Points, in no order, along strands that fork and pass close to each other.
Points whose rows are less than 23.4 apart are linked; no others are. Some points are linked to none.
Q57: 44  12  31  3  -15  -5  -13  -19  -35  -9  3
Q331: -45  -9  -17  7  2  6  5  14  28  19  -6
Q236: -16  6  -8  -17  12  32  21  -20  -8  30  -2
Q974: 6  -48  -39  -35  3  -24  1  38  16  -22  12
Q71: 1  13  8  -5  4  3  3  -6  -3  6  5
Q425: 31  10  7  -32  -3  -3  3  -6  -14  5  15
Q630: -11  -23  -35  -39  6  26  13  8  10  1  -8
Q909: 21  12  25  26  -8  -3  -8  -21  -21  -8  -4
Q950: -4  10  10  23  2  -17  -10  8  7  -12  0
Q762: 24  9  23  37  -11  -7  -18  -24  -22  -11  -7
Q876: -19  -19  -31  -42  9  43  24  -7  1  11  -12
Q184: 25  1  -3  -41  1  1  3  -6  -8  6  14
Q394: 19  14  25  16  -6  9  -2  -24  -28  -3  -2
Q422: 5  14  13  3  3  -3  -1  -4  -4  -2  5
Q307: -33  4  1  24  5  -4  2  13  18  10  -3
Q538: 43  11  30  9  -14  -14  -17  -15  -28  -15  2
Q342: -14  6  8  29  1  -20  -10  14  17  -9  -2
Q696: -48  -11  -13  17  -4  -11  -6  27  38  8  -2
Q742: 38  16  22  -27  -8  5  0  -15  -28  5  11
Q387: -6  -27  -38  -44  3  21  14  14  10  -8  -5
Q790: -16  -9  -25  -39  10  41  20  -15  -3  21  -8
Q205: 18  5  20  42  -9  -15  -19  -18  -11  -13  -7
Q21: 3  10  4  -15  6  8  7  -10  -5  13  6
Q785: -35  -4  -8  18  -2  -21  -9  27  34  0  -1
Q292: 7  -37  -39  -44  2  1  13  28  10  -19  5
Q388: 6  5  16  49  -4  -17  -14  -12  -7  -10  -10
Q726: 22  -2  -13  -46  3  4  6  -5  -3  8  9
Q370: -10  8  -3  -20  9  25  16  -18  -9  27  1
Q269: -11  2  11  54  -1  -15  -11  4  5  -9  -11
Q352: -2  11  0  -21  8  17  12  -15  -5  18  3
Q765: -11  -18  -33  -42  8  30  16  -2  6  8  -8
Q14: 22  16  20  -9  -3  0  -2  -10  -18  -1  8
Q750: 39  11  24  9  -11  -18  -16  -4  -18  -17  8
Q224: 22  13  11  -19  0  -5  -1  -6  -9  2  12
Q336: -23  1  -2  21  -2  -24  -12  29  30  -5  2
Q781: -28  6  9  36  1  -5  0  11  13  5  -5
Q987: -20  4  3  17  3  -17  -8  18  20  -4  1
Q862: -40  0  -7  18  3  0  3  13  22  16  -3
Q978: 8  12  15  18  -2  -19  -10  2  0  -14  3
Q848: -22  -8  -23  -30  11  40  24  -17  -4  28  -8
Q701: 7  -42  -41  -38  2  -9  8  33  14  -21  7
Q60: -3  4  13  53  -3  -14  -13  -4  0  -10  -10
Q651: -47  -5  -8  27  -2  -6  0  24  30  15  -2
Q904: 23  16  24  3  -6  3  -2  -17  -25  -2  3
Q66: 23  9  21  29  -7  -21  -19  -9  -11  -18  -2
Q694: -22  1  -16  -20  11  41  24  -19  -5  33  -3
Q119: 34  9  22  21  -10  -27  -20  -3  -12  -23  4
Q626: 5  -33  -38  -44  4  8  13  20  8  -13  0
Q138: 13  12  19  12  0  -11  -7  -3  -6  -12  2
Q365: -21  4  8  49  1  -12  -4  8  10  -2  -8

A fork is a point with three links, a tip a point with one. Leave the first point through the second and follow the links. Name the first fork or tip that comes.
Q626, Q292: Q974
Q14, Q224: Q726
Q394, Q909: Q205
Q269, Q365: Q862

Name the points in between on the shortest way along the links from the first point to the second, in order.
Q388, Q651: Q60, Q269, Q365, Q781, Q307, Q862
Q696, Q950: Q785, Q336, Q987, Q342
Q790, Q387: Q876, Q765, Q630
Q978, Q370: Q138, Q422, Q71, Q21, Q352
